Each row is a point on a tangle of strands that fork, close into loops and nearly touch. The rows are in no order.
Two points are linked if the straight distance between their rows is under 39.
lufo: [ 11  -1   3  22   1  -4   2   6 -16 -16   2   7  10  -1 -28  27  -9   5
   3  -6]
riza: [  5  -7  -7  16 -11  12  -6  -2   3  12  34 -12  15   4 -18  -9  14  15
   7  11]
moraf: [ -3  -6  12 -11  47  -3  -7  13   1  12  -6  23   5  -7  -2  24  17  -3
  -6 -15]
Sigot: [ 17  -2 -15  24  -1   5 -19   2   7  17  43   8  -4 -15 -18 -11  44  23
  -5  10]
Gebal: [ -1  -5  -1  12 -14   1  20  -1  -4  -4 -25  -8   1  18  19  21   8 -39
  41 -13]
Gega: [-14 -16  -5 -16 -21   4   2  -1  -6   3  -5 -23  11  17  -2 -16 -19   3
   9   4]
birus: [-20 -25  -7 -16 -34  -3   0   0 -15   3 -12 -30   6  23  -8  -4 -23   0
  12  -2]
vori: [  5 -10   1  22 -12  10 -10   2  -7  -7  29 -15   9   4 -36   0  -6  26
  -5   7]
Zuk: [ -5  -6  -7   0 -19  -6  15   0 -10  -5 -18 -14   7  26  20   4  -1 -31
  33  -6]
Furo: [ -1   9  15  -9  30   1   5   1  15   1  -5  14  -2   3  21   5   0 -16
 -11  -1]
zumok: [  2  -5 -15  12  -5  13  -7  -4   9  20  36 -10  10   1  -5 -18  33  18
   9  15]
zifi: [-12  10  12 -19  12  -1   3  -7  12 -10 -13  -1 -12  -5  25 -17 -26  -6
 -23   9]
gita: [  5   7  -1  19 -11   7  11  -4   6  12   5   1  16  -1   7  -2  17 -10
  32   7]
suvun: [ 17   1 -12  16   8   6 -15   0   5  24  35  13  -7 -20  -9  -8  47  14
   4   9]
Koner: [-17 -10   2 -19 -10  -4   7  -6 -12 -17 -39 -13 -18  -1   8   4 -37  -4
 -11 -10]
Rilas: [ 20  33   3  20  10  -1  -2   0  14  15  13  28  -4 -26   9  -5  28 -14
   5  10]
giku: [ -6  -9   9  13  -4   2  17   4  -1  13 -23  -1   9  21  10  26   8 -26
  39 -15]
visap: [ 16  11   2  -1  22   1  -5   1   6  15  19  21  -5 -13  -3   2  27   6
  -5   6]
Kan: [-19 -18  -2 -13 -19  -7   3   0 -19 -14 -31 -18 -10   9  -8  10 -30   3
   0 -12]
Zumop: [ -6  -6  17   7  27  -4   6  10  -1  -2 -24   9  11  13  -5  41  -2 -17
  12 -25]
Did: [  8  14  -2  23  -8  16   9  -7  12  21  14  12  17 -14   4  -2  29 -10
  29   8]
dop: [ -9   6  18 -18  36  -2  -2   3  13  -4 -13  11  -9  -3  21   6  -8  -9
 -24  -1]
fisek: [10 11  0 12 -4  3 12 -4  2  4  4  5 13  4  2  4  5 -4 12  4]
Sel: [ 15  18   6  33   4   8  -5   0   4  16  19  24  12 -27 -13   9  32   0
  16   6]
Vom: [-14 -11   4 -22   0   7  -1  -2   1  17   0  -7   7  13  -7  -6  -7  18
  -7   1]
venin: [  8  -5  -4   9 -11  -6   5   4 -21 -28 -14   0   2   0 -20  24 -16   3
   1 -12]
kivi: [-21 -10  11 -25   5   0   4   1   4   2 -21 -10  -4  14   8  -5 -26   2
  -8  -7]
lufol: [ -3  -5   8  -7  20   1 -10   8  -5   8   6   9   4  -4 -25  13  -4  20
 -18  -6]
tuse: [-11  -9  -2 -13 -14   6   3  -3   1  11   6 -15  11  21  -3 -10  -8   5
   5   2]
fev: [-23 -29  -5 -10 -31  -4   3   6 -25  -8 -30 -23  -7  21  -9  13 -23  -4
  11 -12]
beru: [  5   1  12  14  12   0  11   2  -4  -3 -10   9  10   8  -4  28   1 -12
  13 -11]
Bap: [  2  15   5  -7   0  -6   1  -2   4 -17 -14   3  -9  -8  11  -5 -28  -4
 -15   4]
zof: [ 16  27  -2  19   1   6   4  -6  18  22  13  20   6 -22  14 -14  36 -15
  17  11]
goke: [  7  14  -6  -8 -12  -8   4  -3   4 -21  -4  -3  -4  -4  11 -22 -18  -2
  -8  10]
seza: [  0  -6   9 -12  38  -1 -12  11  -1  10   2  21   4  -5  -9  18  14  12
 -15  -8]
Rebo: [-18 -15  13  -5  14   9   9   5   6  27 -10  -3  10  29  10  20  12 -14
  22 -11]
Fasik: [-11  -5  21  -9  46   0   0   9   8   9 -14  13   2  10  10  24  11 -15
  -3 -18]
Pifuz: [-24   4   3 -20  -8  -2   6  -8   5 -14 -16 -22 -10  -5  42 -40 -35 -16
 -13  16]
Faz: [  7   8   2   4  -6 -11  -3   2  -6 -17  -3   4   1 -14 -22   2 -24  16
 -17  -2]
rigos: [  9  23 -15   7 -19 -13 -17  -1  18   1  29   1   3  -9  -2 -39   1  18
 -16  11]
tiput: [  9   0  -4   4  16   7  -9   3   2  21  24   9   5  -5 -15   4  35  19
   0   5]
zer: [ 23  19  -2  30 -12  -3   1   1   8   0  21   9  13 -14 -14   0  13   4
   3   6]
linap: [ -2  -9  -1 -15  18   5 -12   6  -1  13  14   3  -1   0 -18  -1   9  27
 -17   3]
rodi: [  7   9 -12  -2 -17  -7  12  -4 -12 -31 -17   0  -8  -2   7   3 -14 -17
   1  -3]
lofi: [ -3  -7 -17  -7 -32  -6   4  -5 -29 -32 -22 -15 -12  -5 -13   3 -22   5
  -7  -8]
nemir: [-27 -21  12 -28  -1   1   3   3   0   6 -33 -17  -9  21  11   5 -31  -4
  -1 -15]
Laz: [ -4 -19  -7 -21  16   7 -14   2  -3  22  23   0 -10  -3 -19  -9  19  34
 -15   0]
somu: [-14 -10  16 -14  27  -6  -2   3   4  -8 -24   5  -2  10   4  21 -22  -5
  -8 -16]
Sisa: [-20   5  11 -20   4   1   0 -11  11  -5 -15 -13 -17 -11  35 -28 -36  -8
 -24  16]
nel: [ 17  14  -4  24   5   4  -9  -1   8  25  27  22   1 -27  -8  -5  42   6
   9  10]
gis: [-10  -9  18  -9  18  -5   7   8   2   0 -26   0   4  22   4  26 -11 -15
   6 -21]
sekab: [-15  -3  -6 -17 -14  -5   8  -7  -8 -27 -28 -19 -16  -3  35 -26 -32 -22
  -7  10]
Lipu: [ 10   0 -14  16 -24   0  17  -5 -12  -7  -3 -13  14  11   4   7   3 -13
  27   1]
bagem: [  2  -5 -23  11 -40  -3   6  -3 -26 -26   0 -21   1   8 -11  -1  -7  -4
  15   1]
Dul: [  5  -7  -1  24  -9  14 -18   3  -1  -1  39 -12   5  -5 -36  -6   6  37
 -16   6]
dagug: [  5  -3  -2   0  -3 -10   7   1 -10 -27 -22   4  -3   4  -6  20 -19  -8
   1 -14]
bakik: [-12   1   7 -24   9   1   1   0   7   5  -8  -3  -3   2   7 -12 -18   9
 -17   4]
natez: [  9  15   6   0  14   1   8  -2   9   3   0  12   3   4  11   2   5 -13
   4   6]
Bag: [ 13 -10 -13 -30  14  -6 -19  -2   9  22  19   4 -30 -12  21 -34  27  15
 -20   9]
sipi: [ 16  25 -15  23 -19  -7 -15  -1  15   8  39   5   2 -13  -4 -26  23  13
 -11  11]
vegiv: [  1   0  -3 -26  26   0 -11  -2  10  17  11  10 -21  -7  21 -20  18   4
 -21  11]
zerev: [ -8   1  -1 -14 -10  -5  11  -8   0 -26 -26 -11 -15   1  30 -12 -31 -17
  -8   4]
velal: [ -7 -10 -26  -1 -43  -2   3  -6 -31 -31  -8 -23  -3   4 -10  -1 -12   3
   4  -3]
Fub: [  8   9 -17  -2 -26  -9   8  -9 -12 -31 -12 -10  -7  -2   9 -11 -17  -8
   0   3]
rasad: [ -4  -3  -9   5  -4  17   3  -4   9  28  25  -7  19   5   2 -11  36   3
  28  12]
Sebu: [ 20   6   3  32  -5   2   6   5 -13 -12   7   9  15  -5 -24  23   2   1
   7  -2]
tubut: [  7  14   8  -3  12  -8  -1   0   6 -16 -12  16  -3  -5   2   9 -13  -4
 -15  -3]
gimar: [-11 -10  12   8   6   9  13   4   6  25 -12   0  12  21   5  22  16 -22
  38 -12]
Numem: [  5 -11  -1  23 -18  11  -2  -1  -6  -3  27 -18  16   8 -23   0   0  16
   7   6]
veru: [  8   4   0  15 -10   3  14  -2  -7  -7  -5  -1   9   9  -2  17  -1 -14
  20  -2]
mavu: [-19  -3  25 -22  37  -3  -6  -1  12  -6 -24   9  -6   0  14  11 -22  -6
 -20 -12]
Gifep: [-19 -23   7 -12  -6   1   9   9   2  26 -10 -15   9  41   8  16   3 -18
  26  -6]
Rav: [  4   6   6  -4   2  -5  -8   2   0  -5   6   7   2  -7 -19   3 -13  19
 -19  -1]
tepak: [  3 -15 -16 -32  11  -2 -17  -8   8  25  20   1 -22 -10   7 -34  27  23
 -18   3]
mun: [ 10  -1  -9  21   0   8 -22   4   4  12  42   1  -2  -5 -27 -11  26  30
 -13   6]
balon: [-12 -18  -4  -6 -16  -1  12   5  -6   8 -12 -19   9  34   9   7  -7 -19
  26  -6]
rud: [  8   6  -5   5 -20 -10  -2  -1 -10 -28 -11  -3  -6 -17 -20   1 -29  17
 -19  -7]
vop: [-13  -2   0 -15 -13  -4   4  -9  -9 -29 -38 -14 -25 -10  15  -4 -39  -9
 -14  -7]
zusu: [  5  -3 -21  19 -35   2   7  -5 -13 -15  12 -22  13  10  -5  -6   2  -3
  26   6]
Tumat: [ 18  10   1  38  -3   2   1   4  -5  -5  17  10  13 -12 -26  15  11   7
  11   5]
das: [  1   1 -13  -7 -25  -8   2  -7 -19 -28 -22 -14 -14 -15 -12  -5 -33   8
 -13  -7]
nezi: [  8  19  -5  -4 -18 -10  -5   1  14  -7  11   0  -3  -9   3 -29 -13   9
 -19  10]
Lif: [  5   5   6  -2  11 -13   0   5  -7 -33 -23  13  -2  -9  -6  21 -27  -7
 -14 -15]
gat: [ -9  -1  20  -9  34   4   8   3  12   9 -13   8   0  13  22  15   6 -17
   1  -9]
Dus: [  8  13   4  35  -5  18   8  -5  10  20  13  17  17 -23  -9   3  30  -5
  31   8]
mamib: [ 20  25 -11  29 -25  -8  -9  -2  12  -2  34   2   9 -10  -6 -19  14   8
   0  12]
Kad: [ -6   4  16 -21  48  -5 -11   7   8  -1  -5  22 -17 -16  22  -1   1  -7
 -32   5]
kub: [14 20  3  6 17  0 -1  1 12  9  8 23  1 -8  6  1 22 -9 -2  7]
tene: [ -2 -27 -12 -27  12   3 -21   1   0  24  20   0 -17  -7  -9 -22  23  38
 -20   0]
feke: [ -2   8  10 -19  37  -1  -7   2  13   8   9  18 -24  -8  32 -14  11 -13
 -26  12]

How many points has the smallest loop of links through each point below? Write 0 if it is on no loop.
Koner: 14
Tumat: 13
Rilas: 7
gat: 15
Zuk: 7

A piece is all that can be reached along the links. How many separate loops has the piece of each point below (a circle has one, a figure eight two, a Y none), and how many tips (points with one link)?
zumok: loops 5, tips 1
Fub: loops 3, tips 1
balon: loops 1, tips 0

Name the points in between on the shortest way along the links from the first point to the second, in order.
Vom / goke: bakik > zifi > Bap
Bag / lofi: tepak > tene > Laz > linap > lufol > Rav > Faz > rud > das
venin / Pifuz: dagug > Lif > tubut > Bap > zifi > Sisa
gis / Furo: somu > mavu > dop
das / Rilas: lofi > velal > bagem > zusu > Lipu > veru > fisek > natez > kub
